The views of a scene show one set of named points, each view turned or mirrored, shifted and resized as a whole, with a little noise and some points left out.
In the rows, 128 means zero.

Scene 1
View 1
fidad: [138 121 142 103 157 121 141 140 104 145 123 107 127 149 144 141 135  96
 142 126 129]
fofa: [153 146 140  88 143 141 113 123 121 130 126 107 119 125 125 133 116 107
 126 135 109]
bef: [122 152 124  95 159 118 120 144 130 125 123 123 130 133 118 116 127  96
 138 125 104]
fanum: [174 124 130  76 153 176 117 144 139 148 131  86  97 164 127 123 139 118
 127 127 133]
Sutot: [156 141 124 100 157 141 126 162 136 138 132  92  99 133 131 123 126 113
 106 128 134]
Nevu: [142 129 133 104 163 137 130 132 116 147 115 102 106 148 124 121 129 108
 128 131 125]
vedim: [156 133 138  84 151 152 119 119 119 148 136  99 126 143 123 139 131  97
 141 135 116]
Tepo: [135 132 156 103 164 111 152 129  97 150 124 106 130 146 157 154 133  88
 139 125 136]
fem: [170 149 161  66 130 158 116 108 109 123 117  97 114 128 150 149 109 116
 117 132 116]
domi: [140 128 129  97 155 134 118 131 121 142 130 114 132 145 115 126 133  95
 151 133 107]
rilog: [140 133 146  93 162 130 136 139 119 139 111 107 109 158 145 126 134 108
 135 122 132]
Fovu: [145 157 130  84 152 141 126 130 122 131 126  98 116 127 128 131 120 105
 109 130 117]
per: [151 151 127  93 156 143 127 139 127 139 135  93 112 125 126 133 123 104
 108 131 125]
toz: [139 152 113  91 163 143 118 150 142 134 131 103 112 138 109 110 131 105
 119 128 117]
Vuv: [143 153 150  86 166 141 137 114 114 147 117  94 108 140 135 133 123 104
 117 131 130]
dut: [158 148 106  82 162 167 112 149 153 146 147  92 111 142  99 113 137 102
 122 131 117]
Rato: [134 143 123  82 160 145 128 128 120 138 124 105 131 152 120 126 135  97
 139 125 112]
sebet: [138 157 137  94 165 128 141 136 119 140 125  96 112 131 137 133 123 101
 107 126 131]
tebib: [122 138 126  85 150 118 143 152 104 118 117 112 141 152 155 140 136  97
 133 111 120]
Sofo: [149 155 155  73 152 138 105 130 144 122 113 124 106 142 132 111 122 114
 145 125 111]
mozi: [140 112 108 116 168 140 126 155 128 157 130 102 112 160 106 109 144 104
 140 130 124]
View 2
per: [145 180 140 129 184 152 150 146 133 118 134 118 110 159 115 129 145 150
 111 144  82]
Nevu: [150 144 130 104 147 180 127 141 153  84 138 125  99 133 133 105 133 113
 125 164  85]
fem: [130 213  97 148 194 216 161 114 204 108 125 147  83 233 114 109 139 171
 103 179  87]
sebet: [153 171 142 102 157 147 157 129 141 108 139 102 105 176 123 144 137 131
  96 153 105]
fofa: [126 178 108 139 177 189 145 124 161 118 152 135  90 178 119 113 121 155
 133 140  75]
tebib: [175 125 122  77 138 190 129 147 177 120 151  93 135 211  78 143 110 113
 160 158 148]
dut: [185 173 149 137 181 143 132 171 113 109 120 162 106 102 104 118 155 193
 161 118  49]
Sutot: [151 146 132 123 195 145 168 164 138 120 116 123 118 145 127 107 153 128
 123 156  84]
toz: [170 140 145 110 162 144 151 151 127 123 146 148 109 124 118 125 135 164
 150 121  66]
mozi: [166 119 144 108 147 171  98 181 123  83 131 127 119  76 121  91 138 106
 169 147  75]
Vuv: [153 183 142 108 146 174 137 115 162  78 134 124  84 170 134 124 144 134
  82 173  86]
fanum: [197 174 130 134 187 171 135 181 154  77  82 164 104 124 105  90 174 163
 150 172  75]
Fovu: [147 176 135 120 171 165 153 130 150 124 146 129 104 180 115 134 136 161
 111 141  81]
vedim: [149 200 112 143 163 202  99 145 153  83 136 129  91 158  99 112 127 157
 148 153  86]
Sofo: [166 157  77 106 154 173 179 106 180 104 141 175  62 164 129 106 108 168
 166 135  90]
Rato: [171 158 135 105 134 190 103 138 155  95 153 135 104 156  98 129 122 156
 154 141  85]
Tepo: [146 179 107  94 136 185 107 129 157  68 137  57  99 191 104 135 111  77
 120 178 157]
fidad: [145 153 109 103 144 193 109 146 157  81 137  83 110 167 107 116 113  87
 144 171 135]
domi: [143 153 109 120 143 200  96 143 145  97 160 124  99 137 105 109 104 135
 177 132  86]
bef: [146 125 116  94 139 165 139 128 142 135 180 125 105 152 112 134  93 139
 172 107  93]
rilog: [175 144 112  89 144 177 143 139 174  76 122 123  98 159 120 109 130 110
 140 176 120]
View 3
vedim: [136 144 103 120 115 176 110  89 127 140 121 143 131 143 116 147 121 109
 169 144 124]
fidad: [121 151 113 155 102 152 129  82 145 135 117 119 126 157 103 140 124 108
 140 148 133]
fem: [175 148  99  97  97 153 119  80  85 125 106 125 123 155 102 166 129 107
 174 133 129]
Vuv: [149 121 120 122  88 149 116 105 126 132 104 127 117 156 122 157 119  87
 156 146 128]
Rato: [139 137 117 134 114 182 109 105 146 135 114 137 128 146 119 144 114 110
 152 122 131]
Nevu: [138 138 116 139 103 146 122 107 154 144 106 133 132 151 125 148 129  94
 154 142 124]
Tepo: [116 139 116 157  88 150 129  72 131 123 120 108 116 163  96 140 114 103
 133 159 136]
toz: [137 124 130 132 116 155 102 120 154 138  96 148 144 129 131 161 132 118
 165 113 136]
Sutot: [133 132 133 136 107 123 116 107 142 143  94 147 137 138 120 174 140 114
 176 137 146]
tebib: [136 155 129 161 106 162 127  88 143 123 108 114 121 163  88 148 112 127
 133 112 154]
per: [136 129 127 128 105 148 108 107 124 137 102 140 133 135 121 172 137 113
 164 140 143]
fofa: [149 141 106 119 106 157 114  95 110 129 104 128 141 139 114 159 140 117
 158 129 129]
mozi: [120 147 122 156 124 154 117 115 188 160 110 155 141 143 134 143 129 102
 163 142 127]
dut: [131 123 128 118 128 165  93 117 153 149 105 172 143 124 137 166 127 119
 192 125 137]
sebet: [134 118 133 137  91 141 115 104 126 126 100 126 123 146 115 166 126 106
 148 139 143]
fanum: [145 140 122 117 122 146 113  97 157 154 108 168 124 150 121 162 115 106
 209 137 134]
bef: [130 133 119 146 111 168 111 109 150 122  98 123 154 130 120 145 135 126
 133 101 130]
domi: [129 148 103 140 119 177 114  97 150 139 116 134 145 140 121 136 128 113
 149 129 120]
View 4
sebet: [156 192 143 154 109  81 144 119 147 167 164 138 159 158  75 115 116 112
 154 152 136]
Sofo: [153 160 109 145  77 104 111  88  95 136 122 111 137 151  96 130 161 151
 141 168 160]
fofa: [159 170  96 141 111  90 115 117 142 159 157 125 135 163 106 140 139 138
 129 170 144]
Fovu: [168 196 118 133 109  96 120 113 150 164 167 122 150 165  76 139 139 123
 136 168 157]
bef: [145 171 110 163 108  77 146  97 106 164 143 122 136 121  63 160 102 158
 129 187 137]
vedim: [147 147 103 122  94  66 124 124 146 145 173 126 105 165 107 152 132 125
 141 148 139]
rilog: [137 152 153 154 100  80 137 111 126 146 135 138 130 125 102 125 130 103
 167 149 132]
domi: [137 140 104 137 105  58 135 112 123 156 157 133 107 128  96 170 114 148
 138 168 128]
Nevu: [145 158 142 133 113  61 127 120 142 176 155 160 141 123  94 143 132 122
 167 151 125]
fem: [181 181 103 142 115 117  91 124 163 134 155 101 128 189 137 115 166  99
 135 155 148]
per: [143 184 117 137 104  85 140 126 157 175 168 146 156 169  74 136 129 116
 140 163 156]
fidad: [137 145 135 169 119  58 153 127 138 150 151 142 117 127 116 132  99 106
 155 151 107]
Sutot: [119 174 125 138  96  91 150 128 152 184 143 165 168 155  72 132 139 102
 148 167 170]
dut: [118 158 106  88  63  73 142 115 143 175 173 150 137 162  42 180 146 131
 142 165 192]
Vuv: [172 181 150 134 107  75 114 113 146 158 168 139 146 155  96 117 142 118
 167 138 128]
toz: [130 174 121 125  87  82 140 106 127 178 155 142 151 139  45 163 132 137
 143 176 172]
tebib: [141 170 145 189 126  87 163 112 132 136 144  99 108 112  89 145  84  86
 146 174 127]
View 5
dut: [170 129 131 135 132 174 219  86 183 154 214 106  95 159  76 137 165 141
 150  57  52]
Tepo: [133 171 193  94 167 150 143 110 122 126  72 142 128 130 182 140 142 155
  65 118  68]
mozi: [146 165 109 116 126 157 152  91 169 159 157  93 132 149 126 172 140 188
 170  72  39]
Fovu: [164 122 175 115 147 153 187 120 144 134 144 138  91 140  93 123 151 123
 110  73 114]
rilog: [130 162 137 112 156 149 161 119 143 154 112 175 113 137 137 130 157 164
 120 108  70]
Rato: [143 128 153 119 112 171 186 102 177 138 122 133 125 128 110 143 153 132
 127 101  72]
fofa: [162 123 151 138 157 155 179 113 133 121 144 129 105 114  78 132 155 131
  94 100 119]
Sofo: [137 115 104 167 147 156 212 139 140 131 137 175 104 111  80 102 178 164
 110 117  99]
sebet: [161 134 190 100 158 148 180 128 134 140 126 145  87 163 132 125 149 143
 109  69  99]
fanum: [158 168 114 117 168 160 184  72 173 169 211 169  96 152  90 149 173 131
 142  94  44]
fidad: [131 174 162 102 152 151 140 103 135 137  96 129 132 119 154 141 141 157
  95 106  68]
domi: [143 139 132 137 121 170 172  97 158 127 124  99 140 107 109 149 147 156
 112 105  71]
per: [170 137 173 110 161 152 184 111 139 139 163 124  86 152 103 129 150 135
 113  61  98]
vedim: [158 136 153 132 151 169 179  75 158 126 155 128 120 118 102 158 161 125
  92 123  73]
Vuv: [171 117 176 112 164 148 166 121 141 137 127 177  92 165 124 162 156 141
 113 110 101]
Nevu: [155 143 138 117 148 146 150 116 146 145 132 139 114 148 124 164 147 166
 137  96  83]
toz: [154 126 135 127 121 161 204 122 165 150 166 115  98 149  92 120 153 157
 151  48  82]

In a view up to two points have been moved. Name them for each view, in the order of its rows, or write -.
view 1 => fanum, Vuv
view 2 => Sutot
view 3 => fofa
view 4 => Fovu, Nevu
view 5 => -
